Points, in no order, along strands that fork and pass close to each other.
Two points are linked if the straight distance between their rows is under 42.9. Some points are linked to none.
Z_995: [-12   4 -20  -2  16  -4   1  14   6   2   3   6   1 -12 -14  10  20  -1
   3  -2   2  -7  -5  -5  -5]
Z_354: [  3 -28   1  -9 -26 -12   9   8   6 -17  14  -2 -27  -7  -6   3 -14 -12
   0  -8 -24  -2  16  -6  22]
Z_780: [ 12  13   9   2   1   0  -2  -7 -18   9 -10 -17   0   4   3  -8 -13  -9
 -17 -13  19  -6   1   4  -9]
Z_42: [  8  -1  32 -17  -7   9   7   9  12  15   7   5 -17   5 -10  10  -9   4
  14  -5  16  19 -16  31 -24]
Z_668: [ -7 -13  13 -22   4  22   2   5  -5   4  -4   4   4  15   4  15  -5  -2
   0 -15  11  30  -4  11 -30]
Z_973: [  9 -18  16 -40  -1   4  20  12   6  -4   9  15  -1 -12 -12   3  -7 -11
  -5   2  -2  10   1  -1  -2]
Z_624: [ -4 -18  10  -7   5  -3  -3  -7   1  -7   9  11  20  24  32  -6   7   8
   4  17 -16   8  -9   3   4]
Z_634: [ 11   6  21 -17   7   5  14   6   8   9   7   9  -1   8  -1   0   2  10
  16   3   9   9 -14  23 -16]
Z_241: [-11  -6 -20 -13   7   1  -9   4 -14  -2   0   1  17   4   6   2  12 -11
 -10  -6  -7  14  -4  -3  12]
Z_932: [ -2   4   7  16 -11 -11 -23 -11  -3  -2   6 -10   6  23  20 -11   1   7
   3  16 -11 -13  -4   8   7]
Z_872: [ -6   8   7   1  16 -14   2  -7  26  -7  -4   5   9   1 -15   7 -15 -12
 -12  29 -11 -25   4   0 -11]
Z_843: [-28 -26 -27  -4  10  14 -10   7  -2 -11  -9   7  14  11  15  13  20  -1
   0  -8 -18   3   8 -18   6]
Z_185: [  5 -10  20 -46  -5   9  17   7   7   1  14   3   5 -10 -22   6 -10 -14
 -14   0  18  15 -12   5  -6]
Z_919: [ -9   7 -13  28   1  10 -21  -5   9  -5 -11  18  15 -13  14 -12  15  16
   3  12  -1 -22  11 -16   4]
Z_446: [ 16   1   2  -7  -6  -1   7   9 -18   4   1  -2 -15 -11  10  -3   0   8
   8 -18   3  26 -10  -2   3]
Z_28: [ -7 -10 -23 -26  -1  -8  -3   7 -11  -6  12  -5   0  -4   1   0  33   3
   5  -1  12  50 -16  -2  21]
Z_572: [-13 -35   3 -11   8 -13  11   4  26 -11  16  22   3   0   8   8   8   1
   8  16 -25  -2  -3  -5   5]
Z_145: [ 10   0  14 -22  -6   4   8   6 -18   2   6  -4  -5   4   1  -3  -3  -2
   0 -13  17  28 -12   7  -4]
Z_699: [ 11 -26  24 -18 -16  11  10   1  10  -3  -2   7 -10   2   9   1 -22  -1
   6  -2 -18 -11  20  -2  -2]
Z_776: [ 10  -3  16  17 -14 -15  11  -3   4   0  19  -1 -23  19  10  -2   0  13
  22   5  -8   7  -9  16  -1]
Z_97: [-25 -34  -8  -7   1  -9  -6   3  22 -14  14   9   5  20   7   4  20   1
   5  16 -19  -7  -1  -7  14]
Z_45: [  6   9   1  22 -12  -7 -16  -5   3 -10  -5 -16  -7  -3   1 -11 -17  -3
  -6   7  -9 -23  24   5  15]
Z_99: [ 13  17   1   4  -4   8  -1  -1 -30  11 -16 -18 -10 -21   5   0 -13  -5
 -16 -32  27  12  -2 -10  -7]
Z_959: [ -7   8   7 -22  21  16   8  -8   6   9 -14   6  24  16 -14  12  -6 -14
 -16   5  19  -1 -14   8 -29]
Z_467: [ -8 -17 -14 -12   3  16 -14 -11 -12  -3 -19   7  28   8  24   4 -12 -12
 -19  -1 -27   3  15 -20   7]
Z_283: [-11   3 -11  13 -14  -7  -1   7   3 -20   3 -22 -20  -2 -31   5  -5 -18
 -10 -11   6 -30  29  -8  10]
Z_235: [ 17   6  32  -6 -19   2  11   6   6   6  12  -5 -26   4 -14   2 -17   1
  10 -11  19   6  -1  24 -18]
Z_784: [-11   1 -20  23   7  -4   8  10   6 -10  10   7  -6  -7  -9  -3  25  17
  18  -5   6 -18   7 -17  -1]
Z_424: [-10 -22   2 -21  -5  22  -3  -3 -14  -5  -6  -4   9  31  18   4  -6  -6
  -5 -19  -1  35   1   5 -22]
Z_92: [ 30  21  25   0  -3   8   1  -1   3  16  -4  -3   1  -1   6 -17 -14  11
   4   1  12  -4   8  27 -10]
Z_642: [ -6  -1 -12   0   6   9  11  15  -4   7 -14  12 -18 -37   3  15   2  11
  15 -22  -7  13  -5 -18   0]
Z_940: [  5  30  -9   3   9  -7  -4 -14 -14  16   4 -14  11   8 -13 -12   8   0
  -1  16  16  -1 -27  15   6]
Z_511: [ 17   6  12   8 -14  11  -5  -8 -24  12 -21 -12  -7  10  26 -14 -21  11
   1 -22  -1  -1   8   1   3]
Z_611: [-11   9 -13  -5   6   3  -9   3 -26   4  -3 -19   4 -13  -8  17  -1 -16
 -25 -26  27  21  -9 -12 -12]
Z_314: [ 20  25  24 -10   1   7   2  -7   4  22  -4  -4  11   3  -9 -16 -13  -1
  -8   7  24  -1  -3  30 -10]
Z_830: [  6 -30   7 -30   1  11  15   3   1  -6  -1  18   8  -1  24   2   3   6
   8  -1 -19  25   6  -5   8]
Z_659: [  2 -11   7 -14   3   9 -11  -9 -10  -5 -10   7  25  20  21  -2  -9 -10
 -16   8 -17  -1   9  -7   1]
Z_615: [ -6  -4 -11  -1 -14  -7 -17  -7 -26   3  12 -20   3  27  13 -17  24   1
   4  -2   0  27 -15  13  31]
Z_941: [ -4  -9  -3  -9 -11  -8  -2  -3 -17  -1   9 -14  -2  26   3  -7   9  -8
  -2  -1   3  25 -23   7  16]
Z_839: [ 21  19   7  24  13   7   9   1  -1  12 -24 -10  -2 -24 -11 -12 -25  -6
 -18   1   6 -14  17  -2 -13]
Z_457: [-21  10 -23   1   9   2 -15   6 -19   6  -9 -15   4  -2 -17  11  10 -17
 -19 -18  22  -1  -4  -8  -9]
Z_222: [-10  -3  -2  27 -21   2  -6  -2  11  -8  -9  -6 -17  -8   7  -1  -9  17
  16  -9 -18 -24  26 -12  17]
Z_409: [ 14   0  17  -6  13   0  18   4  12   6   7  19  -1  -6   9   3   1  16
  19   4  -2  -2  -3   9 -19]
Z_417: [  4  -1  -9  -2  -2  -6  18  13  12  -5   6   7 -22 -45 -16   9  -4   2
  14  -9 -10  -4   7 -10   7]
Z_296: [  1 -11   5  -5 -13  24  -6  -8 -26   1 -14 -11   5  30  27  -3 -13   0
  -3 -27   3  28   6   5 -13]
Z_400: [  7  10 -15  -3  11  -3   9  12   7   4  -2   6  -9 -42 -21   7  -1  -5
  -2  -6   0  -9   7  -9  -2]
Z_703: [ -3  21 -22   0  13  -8   8   7  10   5  13   9  11 -24 -23  -5  27   2
   2   7  10  -8  -5  -4   7]
Z_945: [-21  19 -25   8   9   7 -21  -9 -29  11  -9 -21  16  22  -5   0  15 -10
  -9  -9  18   5 -13   4  -3]
Z_59: [-16 -29   3 -34  19  11  15   9   4 -11  -6  15   4  10   2  23   2  -9
   0   1  -8  27  -5  -6 -23]
Z_344: [ -5  -2  -3  11  17   7  10   0  12  10 -21  15  -5 -27  13  11  -8  15
  13  -1 -15 -13   8 -17 -11]
Z_522: [ -4  15  -5  15  12 -12  -6  -6   6   8  11   4  10  -5   4  -6  14  11
  10  15   3  -8 -11   9   1]
Z_328: [-13  11 -15  28  11   3 -14  -3 -12  11   2  -5   7  13   7  -3  32  18
  15  -1  12  -4  -9   3  -3]
Z_732: [ 10   5  20   7   0 -10   4  -7  11  -3   9   6   2   8  12  -8  -7  11
   9  18  -9 -13   2  10  -8]
Z_715: [ 13  11   9   6 -11  18  -1  -1 -28  12 -23 -12 -11  -1  17  -4 -17   8
  -1 -33  16  15   3  -3  -9]
Z_662: [ -3 -19  -7   0 -33 -12  -2  14   2 -13  18 -11 -32   8  -9  -1   4 -11
   1 -11 -10   9   9  -3  25]
Z_697: [  8  13  22  -2  10  -1   6 -10  25  -2  -9   3  16  10 -20  -5 -19 -10
 -17  34   1 -21   6   8 -19]
Z_561: [ 14  -6  26   1  -4  22  -8  -6   5   6 -23   6   5   4  20  -5 -21   7
   0   5 -10 -16  21   2 -10]
Z_961: [ 21  20   5 -11   7   8   5  -3 -17  15 -12  -1   9 -11  -1  -9  -9  -5
 -14 -10  21   6   1   5 -10]
Z_513: [ -5  18  12  25  25  -8   1  -6  16   6  -9  -4  -3  14  -3  10  -5   7
  11  25   2 -22  -8  13 -33]
Z_882: [ -3  27 -18   0   6  -8  -4  -1  -7  12   9 -16   0  -6 -27  -5  17  -4
   0   6  20  -2 -23   8   7]
Z_442: [-13  -8   3 -28   1  12   8  -8 -10  -3   1 -11  16  18  -6  11  -6 -17
 -21  -6  21  27 -20  -3 -16]
Z_356: [  9 -15  -3  -2  -4 -18  11   1   2   1  22  10  -9  -7  12 -12  21  15
  19   1   1  27 -16  12  21]
Z_112: [  6 -25  -3 -34  -1  -3  14  11   1  -9   8  12  -4 -21  -3   3  -4 -14
  -7   0 -16  10   1 -12  14]
Z_475: [ -8   4 -14  16 -10  -3   1  24   4  -6   9  -7 -34  -7 -28  14  13   0
  11 -16   8   2   6 -11  -2]
Z_878: [ -8  22   2  24  23 -12  -4 -14  22   2   0   9  13   1  -6   2   5   8
   7  37   6 -20 -17  10 -22]
Z_645: [ 21   2  32  12  -8  17  -7  -7   9   1 -19  -7  -2   2   7 -15 -32   1
  -7  12  -4 -22  29  11 -12]
Z_214: [  4 -17   7 -15 -27  -8   1   3 -19  -6  16 -20 -14 -15  -6   6 -12 -21
 -31 -26  12  17   1 -19  15]
Z_815: [  1  30  -5  13  25  -5  -5 -17   8  14  -6   2  24   7 -13   0  10   4
  -3  34  10  -9 -29   8 -14]
Z_365: [ 19   2  13 -18  -6  -3  15   0  -1  -1   5  -1  -5 -13 -10  -7 -16 -11
 -11  -4   5  -5   9   1  -1]
Z_98: [ -2  11   9   4   0  -4 -26 -20  -6  -2  -3  -4  23  32  20 -12   0  -2
  -9  28  -7  -9 -13   4   3]
Z_635: [ -2  -1 -13 -19   1 -13   7  18   5  -5  19   2  -9 -24 -19   2  17  -6
   1  -2   5  14 -12  -4  13]
Z_108: [  3  -3  22 -25 -15  18  -4 -10  -8  12   3  -7  13  19   8  -2 -10  -9
  -9 -17  19  21  -9  29  -8]
Z_739: [  6  -6  17  -3  -8  11  -7  -5 -21   4  -5  -6   5  39  24  -5  -3   5
   7  -9   0  16  -3  14  -5]
Z_867: [  7 -20  16 -17   4   2  12   0  15  -7  -1  14  -1  -6   1   7 -18  -6
   1  11 -23 -20  18  -8  -8]
Z_294: [-18  -8 -12 -29  19  -3  10   5   9  -4   0   6  10   0 -23  22  -1 -24
 -18  10   5   0 -24  -9  -8]
Z_497: [-17  -5  -9  -7  16 -10   6   5  16  -1   7   6   3   3 -12  14  10  -6
   5  11  -6  -7 -17   2  -7]
Z_338: [  4  -3 -16  10 -26   5 -10  12 -21   5   0 -13 -21  -1  12 -10  16  12
  12 -29   2  24  -1  -8  29]
Z_926: [-12  -5   3  13  11 -16   7 -14  27  -8  24  22  10   1  -1  -3   5  17
  21  35  -1  -9 -23  15  -4]
Z_658: [ 26   4  19   2 -17   4  -6  -8 -12   3  -7  -8  -2   3  21 -23 -21   8
  -4  -3  -8  -7  14   1  13]
Z_707: [ -4   5 -23 -10  10   3 -11   4  -9   4  -8   4  16 -15  -6   3   9 -12
 -18  -8  -2  -4   7 -12  12]
Z_612: [ -1 -21 -20 -30   8  10   4  -1 -11 -11  -4   4  13  -1  24  -2   7   1
   1  -9 -12  47  -1  -9   0]
Z_129: [ 15  -2   7   8  -8   3   8   2 -12   7  -2   5 -11   5  29  -5   3  21
  18 -14  -5  21  -8   4   3]
Z_192: [ 16  17  27  17  13  -4  16  -1  19   4   1   3 -10   2  -2   0 -10  18
  22  11   7 -13   2  23 -29]
Z_198: [-11 -10 -20 -27   5  -7   0   2  -7  -4  10  -1  15   4   1  -3  21  -7
  -3   7   0  31 -18   2  22]
Z_433: [ -7  -5   2  32 -22  -7 -23  -8  -1  -7  15  -9  -6  23  19 -13  12  16
  18   5  -9 -14   5   5  15]
Z_171: [-11 -28  -5 -24  17   8  10   0   2  -8  -3  19  16   7  19  13   4  -2
   0   4 -21  17   1  -8  -6]
Z_382: [ -1  10  -1  12  10 -19   4 -10  26  -8  20  30  15 -20  -6  -7   5  12
  10  31   1 -11  -6   9   1]
Z_684: [ 25   3  23  -3 -19  -7  16   2   0  -3  11  -3 -22   2   0  -8 -15   6
  13  -8  -1   0   7  14  -1]
Z_7: [ -5   1 -13  10  -8   2 -23  -3 -27   5  -1 -16   5  24  19  -8  15   1
   3 -14  -3  10  -2   6  16]
Z_639: [ 18 -10  11  -7 -18  -4  -3  -5  -4  -6   4  -1   0  -2  17 -15 -19   0
  -5   2 -22 -10  15  -5  22]
Z_260: [  1  -6   6 -14  -3 -14  17   3  11  -5  16  -5 -11   9 -19   4   0  -5
   6  13   5   9 -31   7   2]
Z_761: [ -2  -6   0  16 -31 -16   8  13  12 -18  26  -8 -39   7 -16   5   3  -5
  15  -3  -4   4  13   7  24]
Z_952: [ 15  20   4  20  20  -5   6   2  12   4 -13   0  -4 -19 -11  -2 -14   0
  -4  14  -1 -17  12   4 -16]
Z_789: [ 21   7   6 -22  10  19   7  -1  -8  12 -13  17  19 -14   6  -2  -5   0
  -8  -6   4  11   9   0  -7]
Z_37: [  7  -9  -7  -3  -9 -11   3   4   2  -3  20   5  -1 -13   9 -14  12   7
   8  -1 -10   7  -4   2  27]
Z_898: [-15  22 -24   0  15  -1  -8   3  -9   9  -5 -14   8  -3 -31   6  14 -14
 -12  -2  27  -6 -20  -1  -6]
Z_427: [-12  -9 -16 -23   4  -5  -1  12  -2  -3   3   1   0 -28 -25  12   0 -26
 -24 -10   3  -3   4 -19   6]
Z_907: [ -7 -33  -2 -25 -11 -10   8  12   7 -14  11   3 -17 -10 -13  10  -4 -22
 -10  -4 -19   2   5 -13  12]
Z_387: [  2  -9 -10  18 -29  -2   6  11   4  -3   9  -1 -26 -11   6 -11   8  16
  20 -20 -10   4  10  -6  30]
Z_284: [-19  -9  -1  13   5 -13   3  -1  19  -2  13  -1  -9  17  -6  12   9   1
  16  13  -9 -11 -14   7  -6]
Z_901: [ 17   9   3   5   2   3  -9  -9  -1   3 -21   6  13 -14   2 -13 -15  -8
 -24  10 -11 -12  15 -12   4]
Z_960: [ -1  20  -6  20 -12 -16   9   5   5  -8  24 -12 -21  -5 -23  -4  15   6
  21  -1  12  -4   0  14  12]
Z_769: [  4   6  17 -14  -2   4 -12 -17   3   0  -4   3  29  31   6 -10  -9  -9
 -17  25  -1  -7  -9   3  -2]
Z_980: [ 14   7  19  21  -4  -2  -6  -8   7 -14 -13 -12  -5   1   1 -10 -31  -7
 -12  18 -11 -25  25   7  -1]
Z_303: [-15  23 -27   9  16   4 -12   1 -19  11  -2  -9  14   6  -6  -2  31   3
   3  -3  16   3 -10   2   0]
Z_404: [ -9   3  11 -32   4  23   5 -12   2   9  -5  -3  25  14  -5   9  -9 -16
 -21  -7  24  14 -13  14 -20]
Z_977: [ 10  -1   6 -29  16  22  10   3   2   9  -4  26  23  -7  13   3   2   7
   6  -1  -3  21   3  12 -14]
Z_217: [  7 -21   2 -21 -24  -4  -1   1 -19  -6   6 -12  -6  -7   4  -9 -13 -19
 -23 -19  -4   9   7 -10  23]
Z_601: [ -1  -2   9  18  -5 -15  10  -2  22 -20  10   3 -16 -11  -6  12 -12   2
  14  10 -15 -22  21  10  10]
Z_379: [ 17   6  -3   6  11  -8   2  -9   5   4   9  35  26 -26  16 -14  11  18
   4  15   0   8 -11  -1   6]
Z_466: [-12  -7 -14  10   0  -2  10  22  18 -10   7   5 -31 -18 -22  22  10   3
  15 -13  -4  -7   8 -12  -8]
Z_150: [ -6  -1 -14  29   1  -6   0   0   6  -7  18  17   2 -10   0 -15  20  27
  29   4  11 -11   2  -1   6]
Z_229: [-19  -8  -1 -14   9   2   5   0  -7   0  -2  -9   0  22 -11  20  -4 -17
 -13  -4  13   9 -22  -4 -20]
Z_736: [ 10  -5  -4  -3  10 -11   8  -5  -2   3  18  23  17 -14  20 -13  18  17
  14   9   3  22 -18   8  14]
Z_443: [  9  -5  -7  13 -33  -8  -2  12 -12   0  16 -11 -33   1   5 -13  11   6
  13 -17  -1  20   1   1  31]
Z_803: [  2 -12  18 -26  -8  -2  13   5  -2  -3  15  -8  -8  -8 -18  13 -13 -16
 -20 -12  20  14  -7  -9 -11]
Z_127: [  0  10  -8  -3   6   9   8  10 -13  14 -25  -1 -18 -45  -5  10 -14   5
   4 -25   4   8   0 -23  -5]
Z_355: [ -9 -16  -8  24 -22   3 -15   1   1 -12   7  -4  -3  15  21 -14  15  20
  14  -6 -13 -14  12 -15  23]
Z_655: [ -8 -23   1  11  -1 -12  -1  -2  22 -14  19  23   4  -7  15  -3   3  13
  14  17 -17 -11   1   1   7]
Z_412: [-14  18 -24  15  14  17  -6   7 -13  16 -30   0  -2 -19  11   7   8  14
   9 -26   2   4   3 -13  -3]
Z_868: [  1  -3  -4  10  -8 -11  18   6  20 -16  14  10 -17 -31 -13   6  -2   6
  17  -1 -11 -15  18   2  18]
Z_130: [ 10  17  -8  -2   7  10   6   1 -22  17 -29  -5  -1 -38   0   0 -15  -5
 -17 -25  16  10   5 -19  -5]
Z_220: [  1  -5  12  -2  20  -5  11  -3  25  -6  -3  16   1 -12  -9  13 -14  -6
  -1  24 -18 -25  14  -5 -22]
Z_239: [  1  11  -7  26 -18  -4  -4   3   4 -14  -2 -16 -18 -11  -8  -7  -6   8
   7  -7  -4 -24  30  -4  22]
Z_903: [ -7  18 -16  23  -2 -10   1   6  -3 -20   5 -21 -10   4 -24  -7  11  -4
  -1  -1   6 -30  24 -14   9]
Z_498: [-15 -18  -5  -1  -1  -8  -3   2  21 -15  10   8  -1  -2  -4  10  -1  -5
   1  11 -26 -25  16  -5   7]
Z_630: [ -9 -12  -2  21 -12  -1  -9  -4  18 -14   5  11  -2 -13  14  -5  -3  16
  15   8 -18 -21  16  -9  14]
Z_421: [-24 -17 -22  -8   9  10 -19   1  -8  -6 -15   2  22  14   8  12   3 -16
 -16  -4 -19  -6  12 -15   3]
Z_152: [-17  -3  -8 -14  21   1   9  -2   8   0  -5  -3   7  19 -21  24  -3 -17
  -7  12  10  -7 -35  -1 -23]
Z_321: [ -2  13 -23   3  -7  12 -10   4 -20  11 -20  -5   5 -21   6 -11   2   6
  -6 -23  -1  -1  12 -18  25]
Z_131: [-14  -6 -15 -23  17  -5   0   4   4  -1  -5  11  14 -10 -20  14  -1 -26
 -24   4  -7  -9   0 -14  -4]
Z_218: [ 18  21   1  10 -14 -17  -5  -7  13 -16  11   3   8 -29 -12 -17  -5  -2
  -9  19 -10 -13  21   5  30]
Z_463: [ -2   3  -2  -9  -5  -9  -8  -9 -14   2   8 -12  13  21   0 -11   0 -10
  -7   7   1   2 -16   8  15]
Z_349: [  1 -29  -1  -9 -24  -3  -3   2   4 -12   7  -2  -6  -6   8  -6 -14  -8
  -4  -2 -33 -14  20 -12  32]
Z_405: [  7  32  -3  12  20  -1 -10 -17 -10  19 -14 -12  21  17  -8  -9   1  -5
 -14  22  19  -5 -21  11 -11]
Z_619: [  6 -13  21 -16  -3  13 -12 -11   2  -9  -1  19  27  22  32  -9  -4   4
  -5  19 -21   0   6   1   1]
Z_278: [ -6  10 -14  22  11   9  -7  -2  12  11 -20  15   6 -31   9  -3   3  19
   7   3  -5 -18  13 -17   0]
Z_500: [ 28  17  26  13  -3   5  12   2   9   9  -3  -2 -19  -6   3  -6 -14  20
  21  -4   8  -6   7  24 -19]
Z_527: [ -1  -1   7  26 -21 -14   8   3  15 -21  12  -6 -32   2 -11  13  -8   3
  17  -3 -13 -15  21  13  17]
Z_677: [ -9 -18  -8 -11  -5 -10  -4   4   7  -8  15   3   7   5   3  -5  12  -5
  -3   7 -17  -2  -1  -2  22]
Z_32: [  4   1  -8  24  -5  -6 -11  -6  -4   4  15  10   7  -8  21 -19  14  26
  22   2   4  -1  -6   7  13]
Z_570: [ 19  16  21  22  17   6  13  -2  22   1 -12   9  -5 -17   2   0 -16  15
  12  18  -4 -18  16  10 -25]
Z_398: [ -9  15 -13  13  -1 -12   2  -8  13 -11  27   7  17  -2 -16 -21  25  12
  10  26  13 -17  -4  -4  16]
Z_8: [  5  15 -11 -13   5 -16  12   6   6   4  18   5   6 -19 -19  -6  13  -4
   1   9   6   6 -19   6  13]
Z_346: [ -5 -12 -15  15 -17   2   2   8   0 -10   8   1  -5  -5  10 -16  19  19
  16 -14  -7  -9  12 -22  28]
Z_909: [  6 -16  28  -6   4  24  -2  -3  17   6 -17  16   3   8  22  10 -16  12
  12   7 -18 -15  17   7 -22]
Z_905: [ -3 -10  -7  -1  -9  -7   0  24   1  -1  10  -2 -31 -18 -20  17   3  -3
   3 -13   5  19  -4 -12   1]
Z_138: [-11 -16 -21 -25   8  -3   1  21   0  -7   7   4  -2 -21 -13  11  23  -6
  -3  -6   2  25  -5 -13  14]
Z_971: [-19  -9 -11 -10   8   0  -4  14  -2  -1   0  -7  -9 -23 -29  27  -3 -21
 -22 -15  13  -3  -2 -22 -16]
Z_359: [-17 -10 -15  20  10  -5  11  11  23  -6  10  14 -13 -13 -12  12  19  13
  22  -3  -3 -15   6  -6 -11]
Z_245: [ 10   7   5  -9   4  -9  -4 -10   3   1  -8   5  20  -3 -14  -9 -13 -21
 -33  13  -7 -13   9 -11   4]
Z_461: [-19  11 -15  10  12  -3 -19  -2   7   0  -4  -7  13  14 -12   3  13  -7
  -8  13   3 -26   1  -4  -2]
Z_949: [ 16  -9  25   3 -20   0  11  -1   5  -7   2  -4 -23   9   5  -2 -26   4
   9  -7 -15 -11  19   9  -2]
Z_366: [ -5   8  17   6   1   4  -1  -7 -10  11 -10 -16 -10  32  -5   8 -10  -8
  -6  -8  24  -4 -13  12 -30]
Z_629: [  9  12 -20   2 -14   3  -8   9 -24   6  -3  -9  -2 -18   7 -14  11   8
   3 -24   5  11  -1  -5  29]
Z_206: [-21   1  -6  11 -11 -11  -3   1   7  -5   8 -18 -22  23 -28  15  -1 -17
  -2   0   7 -12 -12   3  -5]
Z_920: [ -1   0  -2 -12  -1   4  -2   4 -28  -1   1 -12   1   1   0   8  -5  -9
 -14 -22  19  33 -11  -7  -9]
Z_246: [ 15  -5   7  14  -4  -3   1  -8  -4   3   5  14   2  -4  34 -15  -2  27
  19   3  -8   4  -5   3  10]
Z_158: [-16  10  -6  24  -3  -8 -10   4  -4   8   0 -15 -29  20 -16  16   3  -7
   6  -8   9  -6  -9   7 -19]
Z_376: [ 22  10  12   0  -1  11   9  -1  -6  14 -16   4  -4 -17  16 -11 -16  16
   8  -9  -3   0   9  -1   2]
Z_787: [-23  -1  -4  13 -10 -12  -2   0  11 -11   2 -23 -24  11 -32  16 -12 -24
 -14  -6   7 -26  10   0  -6]
Z_440: [ 23  15   3  -1  17   0   8  -8  10   7  -8  32  21 -29   5  -5   4  10
  -5  14  -6  -1   0  -7  -7]
Z_774: [  5  18  -1  13   7  -4 -25 -16   3  -2  -9  19  30  -3  13 -12  13   1
 -16  26  -8  -3  -4  -4   1]
Z_759: [ -3 -19  11 -28  12  30   5   2   6   5 -12  22  18   5  15  15  -7   1
   6  -6 -11  17   9  15 -24]
Z_368: [-12  17  -1  24  12  -5  -8  -7 -11  15 -11 -18 -18  28 -11  12   0  -5
   4  -1  16  -7 -22  12 -28]
Z_552: [ -4  10   4  10   7 -12  -2  -4   3   2  -7 -14  -6   8 -13   2 -15 -14
 -12   4   6 -20   1   6 -13]
Z_737: [  2 -12 -16 -17  -5  -6  -5  18 -13  -3   9  -6 -11 -19  -6   5  16   3
   0 -14   9  41  -9 -10  19]
Z_730: [  1 -30   0 -17 -17  -1  -2   5 -15 -10   1  -5 -11  11  13   1  -5 -12
 -12 -17 -10  25   2  -9  19]
Z_558: [  3 -38   2 -22 -11   7   8   2  -6 -12  -7   6  -8  13  29   2  -2   3
   4  -9 -22  33   5  -9  12]
Z_892: [  2   8  21   3  -5   5  -3 -15  -8  11 -10 -23   3  27   1  -7 -15 -13
 -23  -8  22 -12   2  13 -17]
Z_253: [-11  12  -9  28   7   0 -19  -1  14  -9  -5  -2   9   1  -1  -5  14   4
  -2  17  -2 -31  17 -10  -2]
Z_319: [-13   3 -20  20  -1   7 -16  -1 -24   5   2 -13   3  23  15  -6  36  14
  14 -11   5  14  -3   1  10]
Z_491: [ 26  15  17  16   3  15   0  -5   1  12 -31   3   8 -21   4 -19 -21   3
 -12   9  -6 -10  20  -9  -4]
Z_227: [ -1 -26  22 -17   0  28   5   4   8   8 -17  15  -3  11  16  19 -14   6
  13 -11 -15   3  11   7 -19]
Z_65: [ 13  23   3   7  21 -13   7  -9  19   4   4  27  20 -23  -7  -6   7  10
   0  28   2  -6  -8   3 -11]
Z_539: [ -5 -16   4  10  -5   5  -7  -8 -20   0  -4  -5  -5  49  33   3   6   5
   9  -6 -12  26  -5   9  -5]
Z_51: [ -8 -16  12  -1   3   0   0  -9  -3  -2   4  -1   6  45  23   2   9   8
  12  13 -10  17 -18  11  -5]
Z_364: [ -9   5  11  17  10 -10   7  -5  15   2   0  -7 -13  26  -8  15  -7   1
  15  14  -3 -15 -16  13 -24]
Z_325: [ -2  -6  11  -7 -18 -11   3   3  -8   1  17 -22 -17 -11 -20  17 -13 -17
 -28 -20  20  10  -6 -18  -4]
Z_160: [-17  -2 -20   9  14  15   2  10  -7   8 -20   9  -8 -16  11  22  10  14
  17 -23  -4  16  -6 -13 -10]
Z_671: [-10  23 -18  15  -5 -12   1  -2   0 -14  11 -26  -2  16 -37  -8  17  -7
   0  12  16 -29   1  -8  12]
Z_179: [ -6  21 -28  18   7  16 -15   7 -22  10 -22  -9   8  -8   6  -5  17  11
   0 -22  10  -3  10 -17   7]
Z_10: [  8   7  12  15   1 -16  12   0  12  -7   7  -1 -19  -2  -4   6 -12   5
  15   6  -8 -13   6  10  -8]
Z_807: [-11  20  -9  10  14  -3 -14 -14 -17  14 -14 -22  12  21  -7   1   0 -14
 -15   3  19  -7 -16   9 -11]
Z_390: [-12 -23   7 -17  11  18   8  12  -1  -4  -9   9 -10  20   4  27  -2  -2
   4  -8   0  32  -4  -5 -34]
Z_597: [ 15  17  -9   7 -11   1 -27 -13 -30   6  -6  -7  24   7  27 -22   0   2
 -12  -4  -3   8   3   1  27]
Z_933: [  5  11   1 -17   3  -8  -3 -13  -2   4  -1  -1  27  14  -9  -8  -7 -17
 -23  16   3  -4 -12   1   9]
Z_620: [  3   8  18 -13   9   6   4  -8  13  10 -10   0  15  17 -13  -1 -14 -11
 -16  15  13 -15  -4  11 -21]
Z_608: [-13  22 -13  16  -1  -5 -16 -10   5  -4   4 -21  12  22 -25 -10  11  -8
  -7  23   9 -30  -1   0   9]
Z_573: [ -4   7 -13  21   3  -1  -9   5  -1   7  -9  -4 -10  -2   6   5   8   8
  10 -10  -4 -13   3  -1  -3]
Z_27: [ 11  -4   4  -5  15   5  22   5   9   7  -8  20  -9 -28   7  10  -4  12
  14  -2 -11  -4   1  -8 -13]
Z_318: [ 27  24  25   2   1  10 -10  -9  -2  20 -16   0  24   2  -3 -24 -12  -3
 -24  10  16  -2   7  17  -8]

A fork is a point with three links. Follow the links from the first point to the second and name the forks in between, in order.
Z_784 / Z_635 => Z_405
Z_739 / Z_662 => Z_354
Z_150 / Z_839 => Z_405 > Z_933
Z_355 / Z_497 => Z_933 > Z_405
Z_868 / Z_321 => Z_601 > Z_354
Z_500 / Z_945 => Z_933
Z_973 / Z_463 => Z_354 > Z_933

Follow the links from the first point to the second, and from the first to the third. Name the last point that the two ways share.
Z_241 / Z_150 / Z_952 => Z_405
Z_527 / Z_355 / Z_325 => Z_354
Z_424 / Z_527 / Z_412 => Z_354
Z_839 / Z_8 / Z_130 => Z_933

A fork is a point with three links, a tip a point with one. Leave the first point through the second and follow the links. Name the first fork or tip that comes.
Z_730 / Z_217 => Z_354
Z_668 / Z_424 => Z_843
Z_611 / Z_920 => Z_905
Z_905 / Z_475 => Z_405
Z_949 / Z_699 => Z_971
Z_892 / Z_780 => Z_926
Z_715 / Z_99 => Z_933
Z_995 / Z_703 => Z_707
